A landscape with many valleys, sampled at points; each row gives a point and its height.
A ball rolls from a point to whichever of its 2 nearest points has the largest drop for the distance, and stops where none of them is lower. Distance is the straight distance between rows; heights are no part of it.
K_828 h=53.7: [  8 -17  26  11   9  13 -36  -1 -27 -19 -47 -29   8  60 -25 -19  41  23
 -37 -71   5   0 -68]
K_836 h=57.8: [-31  28  20  -2  16 -22 -33  -3   6  -1 -57 -39  12 -23  85  -9   9  28
  31  51  44 -58  39]
K_555 h=26.3: [ 53 -21 -15  25   3   0   6  16 -32 -36 -25   9   5  11 -17  15  16 -27
  17  29  27  29   0]
K_247 h=26.7: [ 16   9 -31  -1 -11  -4  12  50   0 -43 -20   4 -30   9  -1  56 -37 -22
  27  28  35 -14  11]
K_771 h=25.6: [-53  37  19   3   1 -27 -49 -30 -16  21 -16 -35  11  14  89  -7   1  54
 -33 -30  -4 -52 -17]
K_381 h=38.4: [-33  27   3  23   2 -14 -32  14 -12  -7  -8 -19 -13  61  20  39 -20  29
 -26 -86  -7 -61 -58]
K_93 h=39.3: [ -2 -13  10  -2 -31  33  15 -46  23  25  30  36  12 -29 -57 -22  -2 -21
  10  21 -37  56  38]
K_762 h=56.2: [ 15  -9 -48 -49  17 -22 -12  28 -16  -5   1 -22 -31 -15  56  46 -36  23
  -6  46  57   8  -9]
K_986 h=30.1: [ 79 -20  -7  58  18  -7  26  30 -39  -2  41  43  28  25 -56  -7  45 -52
 -24  31 -32  54   0]
K_859 h=41.3: [ 16 -25 -21 -38  13 -16 -26   9 -39 -33 -66 -39   1 -17  20   6  10   5
   7  42  60  34  -3]
K_366 h=34.2: [-33   4   0 -18  -8  12  29  14  27 -25 -10   2 -19 -18 -16  -4 -28  -8
  34  -2  -3 -20  18]
K_898 h=62.0: [-50  43  17  19   2 -20 -20  18  18 -14  -1 -14  -4  24  37  11  -4  15
  17 -43   1 -85 -14]
K_709 h=32.3: [ 48 -11  -3  38 -14  17   2  19 -15 -38  -7  10   5  31 -37  14  19 -38
  18   0   4  19  -1]
K_871 h=7.6: [-66  60  12  13  -6 -45 -58 -17 -28  17 -29 -22  -4  44  64  16 -17  34
 -47 -40 -13 -62 -15]
K_615 h=44.3: [-24 -13 -14 -46 -76  17  33 -39  26  84  41  56   9 -21 -56 -14 -34 -37
 -36  15 -22  68  26]
K_53 h=35.9: [ 27 -19 -36 -15 -21 -10  55  12  -6  18  28  42 -12   0 -62  15 -29 -52
 -31  34 -17  63  15]
K_541 h=67.9: [ 15  -1 -14 -13  -9  25  16 -22  14  17  35  18 -11 -37   0   1 -20  -3
  27  67 -12  49  52]
K_436 h=26.1: [  7  -4  42  44  -4  37  -8  -1  13 -32  11  -5  19  23 -55 -19  39 -19
  22 -44 -25  -1 -18]
K_974 h=24.2: [ 86 -31  -6  50  34 -14  17  22 -53  -2  25  24  42  31 -20 -15  62 -39
 -30  33 -11  57 -16]
K_481 h=75.6: [ -5 -25  -5 -43  37  23  -2 -22  10  39  -4  -6  -9 -94  41 -30 -23  60
  14  30   1   0  43]
K_589 h=38.6: [ 23 -23  27  38  20  29 -13  -8  -8 -20   8 -10  19  31 -37 -18  54  -1
 -16 -39 -15  22 -46]
K_648 h=38.9: [-42  18  -2 -22   3  -7  23  14  27 -11 -18 -14 -27 -13  -3  -4 -20   8
  18 -29   7 -52 -11]
K_704 h=61.0: [-31  33  11 -13  20  -3 -15  -1  27   4 -18 -31 -12 -44  71  -6   5  34
  45  52  29 -54  42]
K_805 h=38.8: [ 13  21 -18   4  10  -7 -30   6 -14 -21  11 -17 -13  19  49  40 -22  20
  12   5  22 -32 -18]
K_708 h=26.5: [-54  43  25  22 -15 -17 -58  -2 -13   4 -35 -24   4  54  42  16  -8  31
 -39 -74  -3 -60 -46]
K_235 h=15.7: [ 71 -41 -10  25  43  -4   7 -10 -43   1  14  13  37  23 -16 -30  48 -13
 -33  21  -7  66 -30]
K_873 h=47.3: [-20 -11  11 -21  18  -1 -36 -30 -15  14 -42 -40   5 -10  37 -36  19  60
 -19 -38  15 -24 -37]
K_331 h=13.8: [ 57  -8 -15  36 -54   0   8  38 -34 -38 -44  35  -3  21 -49  53   4 -65
  31  43  24  37  55]
K_430 h=64.0: [-18  25  17   1  22  13   4 -16  28   1  15 -15 -10 -42  49  -9   3  21
  54  42   2 -23  49]
K_714 h=73.5: [  7 -29  -2 -23  37  29  -1 -37  14  26   7  -8  -7 -68  17 -35  -5  49
   7  24 -10  19   7]
K_445 h=55.6: [ -8 -22  17 -11  23  13 -30 -19 -15   3 -34 -31  20  30  -1 -34  36  43
 -37 -62   4  -1 -66]
K_976 h=51.9: [-60  27  37   6  37 -29 -13 -11  37  37 -10 -31   6 -20  76 -36   7  51
  -6 -32  -8 -95  -4]
K_983 h=70.6: [-60  40  45  36   2 -11  35  14  71 -24 -21   7  14  -3 -12 -33  26 -35
  52 -24 -17 -69  30]
K_480 h=43.5: [ -9  -9  -2 -28   1 -14 -47  -9 -43 -15 -63 -33   0   7  47  -6   7  39
 -14  -7  40 -10 -29]
K_946 h=50.4: [-11  38  15  22 -13 -29 -88 -27 -50   1  -9 -25  12  58  71  17   7  42
 -35 -26  -3  -4 -24]
K_930 h=69.0: [ 31  -9 -17 -14   0  16  30 -18   8  39  63  33  -4 -39 -15  -2 -23  -9
  -2  62 -27  63  35]
K_861 h=68.6: [-40  32  40  36   6   0  15  19  45 -32  -8  -5   1  21 -18 -12  27 -21
  37 -57 -26 -68  -3]
K_477 h=54.6: [-40  20   7 -17  -6 -19 -26   8  -3 -24 -81 -50  -3 -18  57  -3   3  15
  23  32  56 -46  19]
K_954 h=23.8: [-28  10   9  -7 -55  25  48   1  44  10  45  50 -10  -2 -73   6 -38 -52
  12 -36 -42  22  22]
K_949 h=32.2: [  7  -1 -36 -18 -68 -22  64  18 -19  73  36  75   0   3 -60  28 -33 -83
 -64  51   0  64  33]
K_275 h=52.5: [ -4 -12 -29 -42  32  -9  13   6   5  -6  -3 -18 -22 -13  15   6 -27  35
  -9 -11  28 -11 -27]
K_931 h=52.2: [-28 -12  13 -15  44  13  -4 -35  27  31  12 -24   7 -50  35 -53   7  68
  -2 -28 -24 -37 -17]
K_73 h=22.5: [ 19  10 -32   2 -31  -1  24  48  -7 -38 -18  26 -34   0 -36  56 -30 -50
  27  28  27   7  36]
K_292 h=70.9: [ 33 -31 -10 -15  34  19  19 -34   6  32  44  16   0 -46 -13 -21   0  23
  -3  31 -24  53   2]
K_520 h=37.1: [ 35 -33 -16 -25   6 -19 -57  -8 -60 -17 -46 -31  25  20  55  -7  23  23
  -4  42  53  39 -21]
K_180 h=44.1: [-50  21  -6 -34  18 -21  11  17  24   8 -21 -27 -15 -18  43  -8 -17  33
   0 -19  24 -69  -5]
K_549 h=58.1: [ -65   47   31   25   16  -34   -7   -1   30    7  -17  -17   10   19
   56  -17   14   25   -9  -36   -5 -102  -13]
K_375 h=45.4: [ 12  17 -10  14   0 -18 -64 -13 -39 -12   8 -20   1  42  77  29  -3  41
 -19  -4  11 -21 -30]
K_274 h=42.2: [-13 -19 -12 -35 -41  29  29 -42  22  46  34  33  10 -28 -64 -20 -20 -24
 -16   9 -37  76  31]
K_938 h=32.8: [ 55 -42 -22 -15  23 -25 -43  -9 -65  -3 -36 -22  20  28  45 -13  33  24
 -40  19  37  50 -52]
K_889 h=34.6: [-13   6  26  12 -14  42  12 -38  37  14  58  24   7 -31 -37 -26   4 -14
  26  18 -50  25  43]
K_36 h=40.2: [-47   4  -2 -41  17 -16 -36 -27 -13  22 -55 -44  -1 -25  66 -42   4  75
 -25 -20  19 -37 -15]
K_163 h=35.3: [ 18 -14   4  12   2  14  28  -3  17  -7  60  14 -14  -2 -48  -3  -6 -15
   5 -22 -34  23  -4]
K_795 h=60.3: [  2 -16  18   2  42  19 -28 -42   6  19  37 -27  14 -14  18 -32  27  61
  -6 -30 -34  -9 -38]
K_318 h=38.7: [ 26 -19 -17   4  -3   5  46   5   4   7  51  41  -3   3 -56  10 -11 -33
 -15   6 -28  41   1]
K_511 h=9.8: [ 23 -21  30  41 -10  24  10  16  17 -24  32  22   5  29 -82  13  16 -50
  13 -63 -50  15 -20]
K_720 h=18.7: [ -7   1  25  27 -39  29  26   6  31 -19  46  40   5  22 -99  12  -7 -59
  21 -56 -54  18  19]
K_777 h=65.4: [-33  34  44  48   5  -1 -21   9  28 -16  21 -19   9  33  19   9  19   2
  16 -59 -24 -81 -20]
K_813 h=26.0: [ 61 -52 -12   4  37 -12 -10 -10 -47   3 -24 -11  33  10  10 -33  49  13
 -35  19  13  61 -49]
K_228 h=54.8: [ 19 -13 -49 -46  31 -27  12  24  -6  -4   3 -14 -29   0  24  35 -46  14
 -22  19  38   3 -23]
K_758 h=48.5: [-25  17 -27 -42  18 -19   0   9   6  10 -10 -32 -27 -13  60  25 -41  45
 -17 -15  30 -54 -21]
K_398 h=66.2: [ 13  19  -4  -4  13  19  -1  -8  16  -7  27  -6 -14 -38  35  13 -20  11
  52  66  13  14  58]
K_808 h=29.3: [-18  15 -22 -21 -14  12  45   9  29  -8  26  26 -25 -15 -39  17 -46 -26
  19  -2  -7   8  32]
K_649 h=46.8: [-28 -11  -9 -56  21  -6 -29 -15  -3  16 -57 -43  -9 -53  59 -26  -1  65
   2  24  37 -28   1]
K_427 h=35.4: [ 66  -9   9  61  -1  14  18  12  -9 -22  53  39   6  33 -62  16  34 -55
  -3  11 -33  42   5]
K_395 h=44.0: [-43  14  27   4  34  -2 -15 -30  23  25  11 -34   9 -22  52 -40  18  61
  -1 -28 -14 -66 -15]
K_724 h=28.4: [-21   6  27  13  -9  32  31 -15  45   1  60  22  -3 -18 -35 -20  -3 -16
  31 -18 -50  -3  22]
K_849 h=30.7: [-42  15  50  19  22   4  -4 -18  43   1  32 -23  11 -20  15 -43  29  29
  21 -32 -39 -60  -1]
K_568 h=43.8: [ 39 -43 -31 -40   2 -24 -12  39 -43 -34 -70 -15  -4  -1   2  14   7 -24
  -4  57  65  48 -11]
K_56 h=33.9: [ 16  -9 -48 -34 -40 -16  69  25 -17  41  15  57  -4  -5 -68  33 -41 -77
 -41  41   5  65  27]
K_548 h=16.7: [-41  10  49  16  13  21  11 -20  53   2  42  -4   9 -20 -24 -41  29   2
  42 -34 -54 -32  14]
K_578 h=18.5: [ 18   0 -14  23 -58   9  19  39   0 -31 -31  35 -19  10 -52  47 -17 -65
  35  37  16  26  52]
K_88 h=27.1: [-19   8 -14 -31 -72   5  56   2  30  46  45  47  -6  -3 -75  18 -56 -51
  -3 -15 -22  45  34]
K_281 h=32.4: [ 33   9 -32  23   2 -11  -8  42 -11 -34   8   4 -14  34  20  51 -23 -10
  12   6  24 -17 -10]
K_507 h=29.7: [ -7   6 -29 -23 -96   2  48  11   9  62  44  84   0  10 -69  34 -49 -72
 -38   3  -3  53  26]
K_535 h=19.4: [ 66 -22 -27  27 -12 -14  16  39 -49 -35 -34  29  11  20 -33  35  18 -70
   5  57  30  49  23]
K_611 h=46.9: [ 44 -31  10  18  15  12 -10   7 -24 -23 -35 -20  19  34 -38 -13  37  -1
 -26 -48   8  20 -58]
K_999 h=50.8: [-16  -1  -6 -43  15   1 -21  -9   1 -18 -58 -40 -22 -33  39 -12  -5  33
  15  34  35 -17  14]
K_565 h=37.2: [ 57  -2   8  59 -24  13  18  31 -17 -29  12  40   6  34 -59  31  12 -56
  17  -6 -20  20  14]

Where does a ball stop that starts at each point below?
K_859 -> K_235
K_228 -> K_511
K_615 -> K_511
K_541 -> K_36
K_281 -> K_331
K_565 -> K_331
K_861 -> K_395
K_949 -> K_511
K_274 -> K_548
